Each row is a point on a landscape with many valleys, with its height.
From any point a ball rolls to the lowest of the 2 points nearest to it. It stops when none of these is lower. Distance is the straight distance between rows; heights are no part of it.
nusa (h 767): [ -1  32  20  -4  23   0  35  19  37 -43  19  26  37 -16  11 -11  43  39
 -38  25  24  -3  -2  45  -1   5  11  -6  -9  31  34  -5 -14]
gagu (h 543): [-35  32  -9 -12 -20  18  25  -3  45   5  19  60 -10  -8 -23  32  23  33
  13 -25  23 -15  17  10 -29  28  -2   7   1  10  -6  26  14]
tamuz (h 734): [ -4  41  24 -41  38   6  40  23  80  12  -8  58   3 -22 -17  -1   0  22
 -17 -16  47  32  15  63 -14  28   0  39  14  18  -7  11 -35]
kadef (h 486): [ 24 -22  30 -11 -12  10   5  -6  26   7  -3 -17  20 -11  33  15   5  44
 -15 -30   8  14  14  41 -18  17  -3  -9 -16  33   3  -3 -16]
kotul (h 524): [-17  -8  -9  24  10 -13 -16   9 -33  16   2  -9  -3 -24  38  22   0 -14
  16  24 -36 -19  25  11   1 -29   6 -28   7  30  -1 -18  -6]
rasub (h 356): [-44   2 -24  17   5 -29 -35  17 -52 -13   4 -20  -1  -5 -28 -20  -8 -15
 -25  36 -43 -25   0   5  33  -4 -23 -23  -8 -12  -4 -15 -47]
ket (h 460): [-35  14 -39  18   5 -36  -9  26   8  51 -15 -15 -16   2  11 -15 -22 -21
  10  20 -15   0  26  15   4   4 -10 -21  18  29   5 -25  10]
kuzi (h 627): [-18 -26 -28  15   2 -10  17  37 -28  16 -23 -19   5  24 -31 -43 -23  -9
  -8  24   1  -4 -38 -20  45 -16 -46 -12  32 -18  -8  -2 -25]
gagur (h 281): [-10  21 -15  12   0 -12  -7  -2 -20 -17 -11  -3  -2 -35   4   6  -6 -41
 -27  38  -5  -2  -1 -35  21 -33   0 -14 -23  -5 -21  20 -40]
pim (h 374): [-39  -1   0 -12 -21  22 -19  18   3  -3   8  12  25  15  30 -50  13 -25
 -16   3   5  -3   7  18   9 -20  13   8 -30  -9   3  -5 -19]
Beki (h 309): [-39 -30 -15  21  22  -9 -46  23 -54 -31  18 -31   4   0 -16 -15 -12 -31
 -14  19 -58 -27 -15 -16  20  14  -9  10   9 -33  13  -9 -37]
Kabok (h 479): [ 14   2 -10 -19  11  21  51 -31  10   4 -17  23  16  -8 -18  -7 -14   0
   8  16  28  -3 -15 -11  -6  33   1 -13  17 -47   7  42  15]
kidiz (h 170): [-11 -46  -5  18  -3   6  12  30 -57  -7   1  -4  30  44 -10 -29   7 -30
  -7  20 -28 -35 -20 -18  18  -1  14   4  23 -36  24 -22  22]
vegot (h 428): [-19  31   3 -22 -13  -4   5   9  38   5 -16  32  28  30  18 -49  12 -15
 -12   7  14  16  11   8 -12   7  11  14 -20 -14   7 -10  -6]
pem (h 155): [-14  18  -1  11  -1 -16 -23 -32 -43  10  10 -40 -39 -35 -25  20 -30 -43
  45   0 -26   8  17 -50  -6  -2  -2  19  11 -19 -31 -17  13]
fita (h 459): [-21  17 -16  -8  -7  10  -3  -8  27   9  -4   4  18  13  11 -26   2 -26
  10   9 -24  -3  12 -16 -14  14  10  33   1 -20 -11 -10  15]
linu (h 400): [-15  -8   7 -12 -10  22 -14 -25  13  17  11  17 -35  17  25  30  -2 -16
  -5 -36  -9  -8  32   6 -11  14  10  32  -9   0  -9 -28  16]
Des (h 422): [ 12  -9  10 -18  -9  24  -6 -30   2   6   0  -6 -19  27  -5   6 -26 -15
  37 -39   0  -2  -9 -21 -28  48  20  37  -1 -23   9 -15  33]
Panim (h 398): [ 23 -13 -29  -1 -18  25 -39 -31 -12   5  12 -19  -8  12   6 -27 -10 -11
  16  -6   1   7   7  -2 -12  -5   6  -6  10 -18  14   4  17]
sab (h 564): [ 12  -3  27  -5  -6 -10 -49  -4  17 -12  10 -34  -1  21  12  15  13  62
 -23  -5 -28 -14 -22  35  10  44  24 -17 -39  -1  39 -19   0]
pag (h 512): [ -4  46 -49  20  29  -2  32 -11  34  19 -17   7   2 -26 -25 -15   3   7
 -11  35  20  -3 -30 -17   4 -15  -6   6  30   9 -14  10  12]
siven (h 447): [-10 -22  -2   6  -7  17 -43 -19 -15  -5  21 -23  -6   3  -8  -4  -1  10
  20   6 -27  -7  11  13  12 -12  23 -11  16   9  26 -44  18]
Gal (h 353): [-19 -42  12  -2  -3  13 -59  22 -39 -16  42 -30  12   7   9  -1  -3 -39
  -8 -15 -53 -10 -28 -33  26   5  10  16   0 -21  -4  -9 -28]
fozo (h 692): [  9  24  35 -17   3 -29  12  24  17   6  -8  25  34  -8  42 -14  10  34
 -35 -32  51  12  33  89  -2  23  20  27   3  11   9   3 -31]
vid (h 696): [-27 -12 -24  32  -5 -35 -30  16 -64  -1 -24 -42 -39 -18  -9 -12 -60 -33
 -22  10  -4  -3  -1 -34  16  17 -20  13  23 -59 -17  -8 -17]
Safa (h 196): [-17  39   6   5 -29 -15 -10 -29 -24   4  -4   9 -30 -18 -25  12 -14 -37
  40 -23 -30  17  29 -44 -13   6  -4  22  -8  -6 -39   6 -11]
foze (h 350): [ -4  -7  29 -28 -11   0   0  -4  39  31   4  27 -14  25  38  11  -9  31
 -11 -16  -7   1  22  44 -16  55  19  14 -21 -15  20 -35 -32]
Gufon (h 570): [-18  13 -32  20  -7  21  18  -5  23  22   5  10  11 -28   5  28  13   0
   1  -4  24 -20   4  -2 -21  -2   4  -9  -6  12 -33  10  16]
vum (h 399): [ -6 -12 -31   8 -17   3   7   9  -1 -10 -12  20  11  -8  19 -16  -7 -18
 -10  12  -1   2 -31 -50   1 -31   3  44  -9 -32 -22  29  -1]
Mobo (h 451): [  8   9  -4 -10  17   5  29  -2  59   7  39  48  10 -32  17  26  32   8
 -33 -23  17  10   7  10 -11  -4   0  23   5  30   2  12 -14]
Teniv (h 664): [-13   0  29  16   2   5  -4   9  51  11  -7  47   6 -14  28  17  14   2
  25 -23   5  14  24  33 -46   4   6  -3  20  20 -23  22   1]
Malam (h 313): [ -9  13  15 -35   3 -16   4 -21  45  30  11  11  16  17  15 -19  12  34
  12   8 -21  -5  22  19 -11  46  -4  10 -19 -12  22 -21   2]
zivop (h 319): [ 23  -1  -9  -6   5  -9  29 -15 -16   2 -14   8  -4 -13 -30  10   4  -4
  35  22  40 -16  -8 -33   4 -30 -16  -6  16  -2 -16   5  38]
velif (h 206): [ 21  36  17  13  -7   0 -28 -17 -27  -7  28 -33 -49 -13 -12  23 -17 -44
  70 -12 -32  -2  14 -33 -11 -22  13  14   7  21 -16 -40   7]
pide (h 726): [ 38  12  52 -14  25  -7  10 -34  18 -16   5  -8 -24 -20  18  37  -1  37
   6 -19  55  31  -5  31 -16  16 -13 -20 -43  -2  -6  44 -23]
zugu (h 406): [-18 -17  -8  10   3 -11 -40  -6 -48  -7  26 -34 -12 -14 -15   5 -24 -20
  35   7 -24 -21  -8 -24  25 -28   9 -10   5 -20   0 -52  -5]
Noz (h 565): [ 12  -3 -24   0   0  14  24  27  18  -4 -22   4  19  21 -17 -16   2  23
 -13  24   4 -25 -14  10  13 -32  -3 -44 -14  -3  12   5   5]
vis (h 704): [-19  23 -22  27   1 -34  10 -10 -41  -6 -26 -34 -34 -19 -30  19 -39 -38
 -25  22   0  -6  16 -40   7  12 -28   6  24 -52 -36   1 -22]
dagi (h 336): [-19  15 -18  -6  19 -25 -12  44  -8   2  -5 -26   8  43  14 -47  30  -3
 -11  18 -36 -26  19  19  25  -8   4 -32  -6  41  38 -28  -6]
neteg (h 423): [ -5  -8  10 -24   2  23  20 -42  18  14  -9  27 -11  19  10  23  -3  10
   8 -34   5   3  13  22 -31  41 -12  19 -32  -9 -13   8  17]
sebu (h 474): [ 33 -41  17  -9   7  32  18 -21 -15 -27   8  -8  10  27   4  -8  -2  11
  26   4   3 -21 -25 -14 -34   5   1 -19  -6 -16  13  -3  11]
situk (h 751): [  3  26  17 -38  14  24  29  -4  75  -6   6  55   1 -10 -40  20  -6   5
 -13 -17  24  47  -7  27 -25  27 -16  28  11  -4 -16  18 -10]
gozez (h 96): [  1 -21 -22   3   8  -8  15 -22  27 -23 -31 -25  -7 -17   4   0  -8  39
  10  13  33   7   0  12  -8  -7 -14 -26 -17   6  29  13  30]
vop (h 236): [-28  36  -7  10 -12 -19 -13  -8   3  44   0 -15  -8 -18 -15  10  -1 -18
  19 -17 -39 -10  50 -31   4   1   4   5  10 -12 -33   6   2]
Nov (h 439): [-21  -7  18   2 -19   5  14 -25  11  13  -4   3  18  15  -9  -4   5 -13
  27 -20  -7  -6  -1 -45 -22  36  11  46  23 -23  -4  -9  31]
neba (h 310): [ 26 -22  -3   4   1  18  11 -21 -41  -7   4 -52 -23  21 -15 -14 -36  -8
  59 -10  -6  -9 -26 -42   1 -12   7   6  15 -11   6 -39  31]
Zadiv (h 234): [-26   9  24 -25  -3 -34  18 -15  29  -1 -12 -17 -13  -4  18  33 -18  39
  20 -16 -13   5  29  51 -26  52  21 -13 -43  -3  20  19  18]
sen (h 461): [ -6  12   5 -22  16  26  44 -30  27  -2 -18  29   1  17 -14  -3 -17 -10
   9 -31  35  16 -14  -4 -23  59  13  22  -3 -46  -2  57  -2]
femab (h 555): [-11  12 -32  25  -4  15  18   7   2   5   8 -18  18 -46  -6  20   2  -3
   8   7  23 -25 -17 -51  -6 -25  -4   9  18  -9 -32  11  -4]
misu (h 545): [  0 -33 -26   5  -1  -1 -10  18 -51  20 -11 -57 -11  18 -26 -18 -31 -20
   4  -4   8   4 -14 -40  20  12 -11  12  57 -26   7 -17  35]
zem (h 240): [ 15 -35  13   7  -5  -4   5  20 -63  -2   8   3  14  20   9 -18   8 -46
 -17 -12 -13  -9 -18 -54   9   0  21  14  22 -34   6  21   0]
daga (h 728): [ 32  -7  20 -21  -1  30  51 -22  28 -21  16  33 -20 -19  13  31   3  41
 -29  -6  40  24 -12  48   5  -4  14   4 -20  14  11   9 -28]
zur (h 607): [ 35  -5   3  -2  10  -4  -6  11   1  -3 -17  18  21 -17  16  14  19   3
 -21  -1  31  18   0  29  -4 -30   8 -34  -9  30  12  37  15]
saza (h 593): [ 10  -3  14 -23  -9  -1 -10 -20  13 -13  10 -16  11  42   6  -3   0  35
 -36   5 -15  -7 -25   6   4  41  16   1 -36 -40  27 -43  -4]
Kis (h 321): [ 10  23 -36  15 -28  14   8 -27  11 -17  18  21 -13 -11 -18  -6  -7 -16
   0 -27  21  16   9 -29 -18 -36   1  24  11 -23 -30  30  13]
Dadol (h 602): [ -6  19  -1  28 -29  10  -6 -19  21  18   3   7   1   2  13   3  -7   8
  36  21 -25   2  11  11 -29   6  40 -22  15  15  -1 -11  10]
Rorer (h 566): [-18   9   8 -23 -28  37  28 -15  27 -14  29  37 -18   8 -39  30   4  19
  26 -31   8  17  21  -5 -49  18 -19  29  12  -8  -3  29  20]
Zar (h 667): [ 22  -6  62 -26  22 -30  -2  25  15  -6 -16  36  25   4  42  16  17  45
 -28 -17  25  24  14  75   1  15  11   4 -15  10  -2   0   1]
vonef (h 542): [-29 -12  -3  21   8 -61 -32  60 -44   6  -1  -9 -28   8  -8  -3  -1  12
 -10  30 -41 -27  -4  47  41 -27  -7 -39  17  34   5 -44  -5]
pani (h 491): [-22  24 -54   7   2 -23 -19  31 -13  48 -14 -30 -14  10   5 -32 -14 -29
 -14  21   2 -17   8 -18  14   3 -22   2  26 -13 -14  -3   3]
lov (h 553): [-34   9   0  25  23 -18 -29  34 -10  20   4  -2  32 -12  50 -16  19 -10
   0  14 -42 -22  11  25  -9 -11  16 -12  -7  46   8 -28  -2]
Zabag (h 426): [  1   6  14  -1  -3   5  12  -8  30  -4   4  14  38 -38  -2  -8  23  -9
   1  20   7  16  16 -11  13 -35   9  -5  13  19  -7   9 -34]
lemu (h 270): [  7 -51   4  24  13 -16 -14  28 -72 -37   5 -15   4  19 -29 -15   1 -16
  -1   7 -31 -11 -40 -52  20 -24 -34  20   3 -15 -15  19  11]
zik (h 741): [ 46  21  27 -38  16  20  30 -27  39 -16  11  14 -25 -26  -7  27   1  20
  14 -39  52  15 -12   3 -19   0 -12  -3 -23   3 -12  28   8]
Laf (h 347): [ 13   4  -5 -12 -23  23  -6 -21  -2   8   2  31 -28  -1   6  17  10 -20
  -4   6  12  23  17 -28  -5  -8  -7  -5   0  18   5  38   8]
Muk (h 442): [ -1  16  20 -33  12  24  23 -34  33   4  -5  54 -32  12  -5  30 -16  29
  11 -24  31  15  -8  29 -25  48  -4   1 -29 -30 -23  43  -6]
nomi (h 529): [ -2 -12 -18  23  19  17  12   9 -18 -15   3 -29  10 -44 -21  -1  -3   6
  -3  25  10  -7 -27 -27  21 -40 -35 -13   9  16 -32  12 -27]
Mebuv (h 649): [ 29 -17  -7  17   5 -18 -13  12 -33   0   0  -7   4   1 -11   2  17  20
 -11  14  14  20   2  18  19 -17 -17 -55   7  43  33   4  25]
Lod (h 249): [  7  12 -29   8 -11   2  29 -21  11  -4 -14 -15 -21 -36 -23  18   5  -1
  25 -33  26   7  44  -8  18 -33  -7 -17   3  31  -7  15  31]
Nubod (h 638): [ 18   4  37 -23  14 -15  -2  40  -2 -17 -18  36  47  -4  29  -5  33  36
 -35  -7  22  -5  -7  60  16 -16  15  -9 -20  25  20  27   5]
Tefa (h 537): [  7  -5   0 -25   0  23  12   8  17 -27 -10   5  24  41   1 -25  -4  -4
 -34   6  19 -10 -23   6 -12  20   8 -12 -25 -46  13  20   2]
suk (h 456): [-31  14 -30   4  26 -24 -41  49 -24  -1  15 -37 -21  20  -4 -17  10   3
   5  27 -52 -24 -19  39  44  -1   8 -19  17  37  33 -42   9]
Roged (h 608): [-16 -19   1  38   9 -53 -27  41 -20  15  -7  -1   4   8  -7 -22  19   2
   2  15 -15 -25   5  43  40 -17 -19 -47  25  54  29  -8  -5]
Zuf (h 508): [ -9 -33   8  -4   9  33  -6   3 -10 -24 -10  -5  43  24  -3 -27   5 -11
  -9  16  15  -8 -18 -12 -16   1   0 -23   4 -17  -2   5  16]
gup (h 492): [-13  47 -50  -5  30 -12  27   8  33   9  -2  17  12 -43 -26 -16 -16 -32
 -16  20  -7   6  -9 -31   3 -18  -4  27  21  -2 -17  38  -2]
vusin (h 520): [ -5  -9 -10  19  -3   7 -21  20  18   2 -12 -26  11  41 -29 -27  10  26
 -13  30  -6 -48  -4  21  28  -1   0 -39  -2   1  24 -13  -4]
gara (h 179): [-18   0  -2 -20 -14 -20  23 -17  27 -21 -11   1  -8 -10  14  17   1  31
  19   9  17   3  24  23 -19  21   2  -2 -26  20  32  24  30]
rali (h 646): [ -5 -13  33   4   2 -14   0   3  54  -4 -29   1  12  18  42  11  12   7
  11 -13 -15  18  38  54 -33  19  31   3  10  21  18  18   3]
garev (h 147): [ 36   5   7  12  -2  -5  12 -19 -20  -6   8  -6 -22  -4   1   5   1  12
  64 -12   9 -10  24  -2 -13 -38   0   1 -20  28   0 -14  32]
tade (h 244): [ 27  21  11   6  -1   7   7 -27 -36 -11  33 -23 -28  12   1  -2 -14 -22
  87  -5   1 -25   2 -20 -10 -10  -1   1  -1  17  12 -47  30]
Dotis (h 378): [  0  -2  25 -21 -12  29 -11 -14  31  36   9  13 -16  21  29  11  15 -13
  -6 -13 -20   0   1  15  -5  41  30  32 -13  14   8 -58 -12]
Dumo (h 544): [-10  40 -27  34   7 -41  10   3  13  18 -23  -4  -4 -42 -14 -13   8  14
   5  14  17   9   5   3  34 -24  -4 -21  31  33 -13   2  -2]
boru (h 320): [-30  -2  -7  11 -22  14 -25  -3 -16 -26  15   2  19 -11   8 -18   6 -43
 -24  23 -19  16  -9 -12  10 -22  -1   0 -20 -15  -4  10 -47]
betob (h 710): [ 22 -15  43 -25   6   7  23 -19  19 -15   7  19  -7   6  25  42  -7  50
 -23  -8  49  21 -14  48  -6  37 -16  -7 -51  -8  -2   3 -43]
leso (h 380): [  8   1  25   0 -30  13   6   1  25  -6   7   6  13 -35  12  19   8  -6
   6 -23   4  35  32 -13  -7 -31  -4  14  -6  29 -25  -2 -26]
bemo (h 484): [ 10   3  19  -4 -12  15  36   7  46   0  -9  27 -25 -21  -6  42   0  45
  -7 -56  40  32  18  55 -24  14  -8  48   2  39 -31  -3 -24]
gotu (h 682): [-53  -5 -14  18  10 -44 -22  28 -59   9  -7 -33  -3 -10  -8 -52 -49 -28
 -17  24  -4  -3 -11  -8  30  10 -36   5  41 -52  -5 -22 -30]
bilib (h 618): [  7  13  23  12  11 -28  27  21  -8   2 -53 -16  28   4  31 -24  17  33
  -2   0 -15  -5   3  60   3  17  42 -38 -10  22  35  18  -5]
tuva (h 410): [ -8  -9 -12  28   0  -7 -53  10 -54 -12  10 -31 -30   4 -22   3  -7 -15
 -16  39 -13 -11  -9 -19  16 -18 -29 -23  21 -11 -28  -2 -12]
pilud (h 691): [ 10 -11  56 -35  24 -13  -1   2  21 -10  10  24  18  22  36  12  10  47
 -23  25   7  -4 -12  53  -6  21  -8 -18 -31 -13   8 -13 -25]
Sovek (h 293): [  1 -21  13  -3  -2  30 -50  -9  -5  -4   6  -1  -8  42  -5 -23  17 -13
  -9   8 -34 -21 -32  -2  25  10   8 -18 -21  14  31   7 -18]
Mit (h 511): [ 17 -32  -8 -27  12   6 -12  -1  -7  -5  -1 -33  -6  28   4 -10 -10 -28
   0 -16 -41   0 -29 -43  20  10  34  39  26 -24  47 -21  24]
Guler (h 284): [ 10   8  -5  30 -11  10 -10 -34  -2  -9  29   6   7  -9  -3  21  -3 -34
  -1 -23   4   4   6 -51 -25 -21  -7   3 -16 -14 -29 -10  -8]
kav (h 272): [-17   8  19 -23  10 -16  39 -26  40   5  -5 -29  -1  23  16   4 -11  34
  -5   5 -14   4  19  22 -18  52   5  -7 -36 -27  27   4 -12]
voti (h 297): [ 16   2 -11  17 -14  12   7 -20 -24 -15   6  24 -16   0  -9   8  16 -12
 -22  31   3   2  -3 -39  25 -33  -7 -16   0   7   0  12 -15]
Vuga (h 425): [-17  11  -6  -2 -19  12  24  -1  56   7  17  42  -9 -47  -5  34  10  -2
 -19 -43  26  35  18   2   0 -15 -12  33 -10  36 -20  16 -36]
Dimu (h 251): [-22 -56 -19  16  27 -22 -22  31 -72 -16  21 -13  10  23 -32 -18  -9 -35
   1   3 -54 -31 -38 -11  49  24   7   4  44 -33  15 -12   8]
gefus (h 712): [-11  28 -17   7  -5 -16   5 -17 -23  -8  -6   9 -25 -31 -27  39  -9 -42
 -13  17  -4  -4  31 -52  -2  -4 -37  -3   9 -29 -28  30   4]
Genaf (h 322): [-14  24  31  -7 -33 -26  -9   5  18  41   9  26  -4 -12  14  39  21  -8
   2 -18 -18  12  49   1  -2  11  18  20  -5  32 -15 -15  -3]
Rumov (h 585): [-12  26   1  15  -8  30   2 -22   3  23   7  -4  -7  -4 -13  24   6 -23
  25 -14  -8  -4  23  -6 -46  19  16 -17   4  11 -19 -14  22]
fefib (h 444): [ 27 -22   2 -22  -5  26  26 -34  -2  -8  10 -26 -13  18  -5   4 -24  12
  50 -23   9  -6  -3 -14 -36  13  -2   7 -28 -11  17   5  33]
Mitun (h 183): [  1   1 -40  11   6  -3  44 -21  38   0 -23   2 -13 -35 -24  16  -2  24
  36  -5  28   2  -4  -5  -2 -11 -15 -11  -1  39  15  29  18]
faba (h 357): [ -3 -14  11  30   3 -18  -2  -6 -58 -11  15 -56 -43   1 -16  -6 -41 -23
  51   4 -12 -14 -28 -42  25 -11 -22  12  41 -21  -7 -50  -3]
Kep (h 597): [ 12  29 -26  -8  16 -22  11  21   9  -2 -10  25  18  14  21 -23  29  29
 -20  35   6 -17   9  39   3 -24  16 -24 -22   0  21   7  17]
zosep (h 526): [ 20 -18 -17 -38  16   4  -8  -5  12  17 -31 -33 -11  48 -10 -23 -28  -1
   7   7 -21 -17 -13 -21   4  26  20   1   6 -36  37  -8  31]
nati (h 552): [ 48 -26  35 -28   4  26  12 -34   5 -26  10  10   3  31   9  -2 -10  14
 -13 -29  42  14 -16  -1 -21   9 -18  24 -14 -34  -5   7 -16]
kisub (h 518): [  0  26  23 -19 -25   9  26   7  47  15  -2  40  -7 -16   3  38  12  61
  -2 -23  29   5  21  36 -21  34   0  35  -7   3 -22   6  -3]
zamaf (h 308): [ 41  26  -9  18  -7  17  27 -17   3 -25  23   2 -13 -41 -21  12   4 -14
  19 -26  45   7  14  -5   0 -46   5 -29   0  33  -7  22  -2]
gud (h 509): [ 28 -16 -15   8  15  12  38  -4 -28  -4 -12   3  28   5 -39 -16   6  23
   3  22  17  -7 -45 -23   8  18 -19 -24  20 -31   6  19  21]
Fira (h 716): [ -4  36  19 -24  12 -11  30  19  50   7 -11  50  15 -18  13 -10   7  11
  -8 -17  17  32  26  73 -20   9  28  12  -1  16   4  29 -16]
rako (h 626): [  7   3  21  29 -12 -12  -4 -20  13  -5 -24 -19 -12   0  17   9   9  16
  29 -18 -17   6  24  52 -34   8  51  -4  17  26  14  -2  28]
rolaz (h 424): [ -3   5 -51  27  -5 -41 -29   6 -13  32  -2 -10 -20 -15   2  17 -13  -9
  10  -7  -7  15  31  18   0 -11  -7 -18  22  30   6  14  27]
nepig (h 390): [-16 -26   8 -12   1  14 -45  19  -6   7  13 -36  12  -9  28   4 -13 -51
  -3 -12 -18 -12   4 -22  -1 -23  11  11 -17  -7  -9 -16  -2]
miv (h 487): [ -9  -4   3  14   4  26 -25  26   0 -11  -1 -13  26 -15  -2  -4  28  17
  -3  28  -4 -15 -29 -10   6 -33 -28 -14   4  31 -24   9  -6]
vunab (h 721): [ -6  19   0  10   0  -6  30  -5 -19 -30  15   9  -8 -43  -4  25   2 -37
  -9  19   7  -1   6 -59  -3   2  -5  45  32 -40 -27  53 -15]
mikov (h 561): [ -2  24 -25  23   9 -27  -4  -2 -22   9  -8 -18 -15 -67 -21  -8 -18   6
  -4  35   5  28  -3 -15  34 -34 -33 -19  20   4 -27   0 -31]
mogir (h 462): [ 11 -27  25  -9 -11  33 -22   0 -12   2  -6  -8  14  40   9  -8   5 -18
 -30 -28   4   3 -28 -35   1  21   7  35   0 -14 -13 -19  -4]
zogi (h 587): [-15  11  -8  21  25 -21  -1  12  -7  32 -35  -7  14  -4  45 -27  16  25
  17  17 -13 -10  10  46   2   9  13 -16  11  37  24   1  15]
geza (h 238): [ 48  13 -20  39  -1 -11  -1 -10 -36 -13  16  -1  -5  -4 -12   0 -13 -40
  -3   0   2   5  -8 -53   5 -44 -17 -33  -3  -9  -8  -8 -15]
nas (h 490): [ 12 -50  23 -15  -8  17 -12  15 -14  -5  -3 -29  16  42   8  -9  12  -6
 -25 -11  -7  -9 -38 -37  -4  43  21  19  18 -31  42  -4  11]
dat (h 523): [ 37 -18  39  -1  -4   8 -20 -39  19  -2  -7 -21  -2   8  13  12  10  41
  -2 -20 -10  -3  -2  12  -9  14   9 -10 -21  17  16 -31   9]
fot (h 386): [ 15  16 -10   8  -2 -21 -24  -1 -21   7   6  12 -22 -27  10  33  11 -28
  15  -2 -14  29  35 -14 -10 -19  -7 -18   0  44 -13  40  11]
fik (h 287): [ 29 -15   8  -1  -8  25  18  14 -48 -14   5  15   2   8   4   0 -13 -44
  18  12  19 -10  -7 -47  -5 -33  16   1  12 -31 -15  13   7]
Merus (h 494): [-17  -5 -28   1   1  -8  -9  11   2  16 -13   9  -9  20  29  -3  -4 -20
   2  38 -10  -6  17  -3  -2 -12   1 -21  -8  22  23  -7  14]
fop (h 437): [ 16 -13  29  -5 -28   8  -9   9  23   7 -16  19  -6 -10  17  27 -10  19
  -4 -37  28  46  26  39 -14   1   7  24  -5  43 -22 -16 -22]
tani (h 252): [ 14  -5 -17   7   2 -30   9   1 -23   4   1 -10 -18 -17  -4  25 -11   8
  27  14  10 -24  15 -21  10 -50 -27 -18   6  19 -26 -26  21]
lak (h 472): [-31  36 -19  -5   9   9  34  -8  34   5   7  46  11 -31 -30  -1  20 -18
  -9  -9 -15  19   4 -26  -9   5 -12  42   4   8 -19  25  -9]
fiti (h 519): [ 36   0   6 -23 -20  21  38 -15   5 -24  20  38   0   4 -13  10  -3  16
 -13 -20  40  37 -24 -25 -17  -4 -10  59  -1 -24 -27   1  -4]
Tes (h 480): [ 16   6  -1 -14   6  14  21 -22  27 -27  33  51  10 -32   0  24  13  11
 -30  -3  30  24 -20   1   1 -38  -5  42  -1   6 -10   5  -6]
tiko (h 517): [-14  -2 -31   8   8 -16 -13  17 -23  28 -19 -36   5  31  -1 -44  -3  -5
  -6  10 -10 -19 -18 -43  22  25   6  32  29 -22   9 -12  22]
Posen (h 583): [ 30  21   7 -21  -3   7  -5   6  37   5 -13  30   7  -6  16  19   6  14
 -26 -32  37   8   0  28 -18  -9  23 -16 -35   2 -21  17  24]
Bez (h 373): [  2 -19  36 -17 -14  55 -26  19  12 -11  -4   1  13  35   7  -7  10  17
 -21  -2 -20  14 -25  33   0  20  -2 -27 -28  20  14   1 -32]
mosam (h 191): [ -8  -9   6  -4   5  11 -53  32   3   5   8 -17  16  31   0  -8  26  -5
  -8  -8 -50 -20  -3  21  28  -3  29 -31 -19  40  34 -22  -7]
kigaf (h 278): [ -2  34   7   0 -17 -18 -33  -8   2  40  -1 -13 -14  -9   9  22  12 -20
  -1   1 -31 -11  32 -14  23   6  20  12 -10  17   3 -33  15]
vef (h 562): [ -9  -8   4 -19 -13  12  -2   4   8 -10   0 -11  28  52 -13 -33  19  19
 -23  16 -23 -54   0  12  22  18  10  -8 -19 -25  36 -26  -2]
niki (h 464): [ -9  -5  -3  39   1   0 -52  21 -18   5   4 -25  -3  32 -32 -19   7 -13
 -15  24 -24 -37  -8  14  35 -31  -7 -38  19   5 -11 -24   1]
mili (h 582): [ 12 -30 -17  13 -21  11  -5  -5 -35   4 -10 -32  -1  19 -41 -26 -11 -15
  16   5  10   1 -16 -36  26 -18 -27 -17  24  -8  15 -11  -5]
rado (h 660): [-42 -41  -3  19   8 -29  -1  40 -71  -3 -20 -22 -10   2 -24 -43 -37 -25
  -9  24 -17   7 -30  -7  42  -9 -48  -7  41 -36 -34  10 -35]
bugud (h 563): [ 21  -7   6 -33  -6   4  -4   0  24  -6 -13  21  20   7   7  -1 -15  13
   0   1  28  19  -9  14 -25  15   4 -21 -41 -26   5  18  13]
ril (h 427): [  8 -19  10 -28 -17  33 -50  11   5  17  19 -23  25  15  18   0   9   1
 -20 -27  -4  -6 -10 -13   2  -1  10   6 -19   1   1 -19   9]
laso (h 167): [ 37 -18 -23  31   6 -28   9   3 -58 -36  13  -8  -1   8 -11  -9 -12 -23
  12  -2   5   6 -34 -64  10 -46 -32  13  11 -27 -14   9  -5]
Ditu (h 448): [-14  26  -2 -21  22  15  47 -29  37  33 -14  44   8  -1  -1 -14  18   1
  -5 -16  -1  20  -1  -4 -13  28  -9  31 -26  -2 -13  16   4]
tizup (h 433): [ -2  -4  18 -17  10  32 -22  23  20   7   8 -14  31  27  26 -16  18  34
 -16  26 -20  15  -9  37 -32   3   8 -17  -5  21   6  -3  -1]
ganu (h 359): [ 18  12 -51  20 -19   6  -4 -11  -3   3  11   0  -3  -1 -21 -12 -22   0
   8  11   1  19  11 -16 -19 -40   2 -11   8 -22  -8   7  28]
voveb (h 745): [ 24   4  31  -8  32  -6  48  -1  45 -31   5  16  10 -34  14  27  29  50
 -51  -5  35   6  -4  58   1   8  20   7 -12   8  14  18 -16]
Siba (h 355): [-31 -26 -14  13   2 -14  -8  23 -39 -24 -12  17  24   9   6 -29   7 -16
  -9  23 -29  -8 -43 -38  20 -28 -14  28  -1 -34  -9  15   0]
golud (h 676): [ -4 -45  -3  25  -4 -18 -20  16 -47  10  11 -34 -16   4  -8   6  -2  16
   3  16  -2  -7  -5  24  32 -17 -24 -59  14  60  14 -31   1]

Where does a ball stop that starts at each point below?
fozo => Des
nusa => Des
pilud => Des
Mebuv => Des

Call two points neighbours if one is among the 2 nearest of the other. Go from one point of each pair to the other, from neighbour to neighbour, staying as low as possible. Name the highest point that can't be avoided.
Des / garev => fita
gagur / laso => voti
garev / pem => tade
mosam / fop => kadef
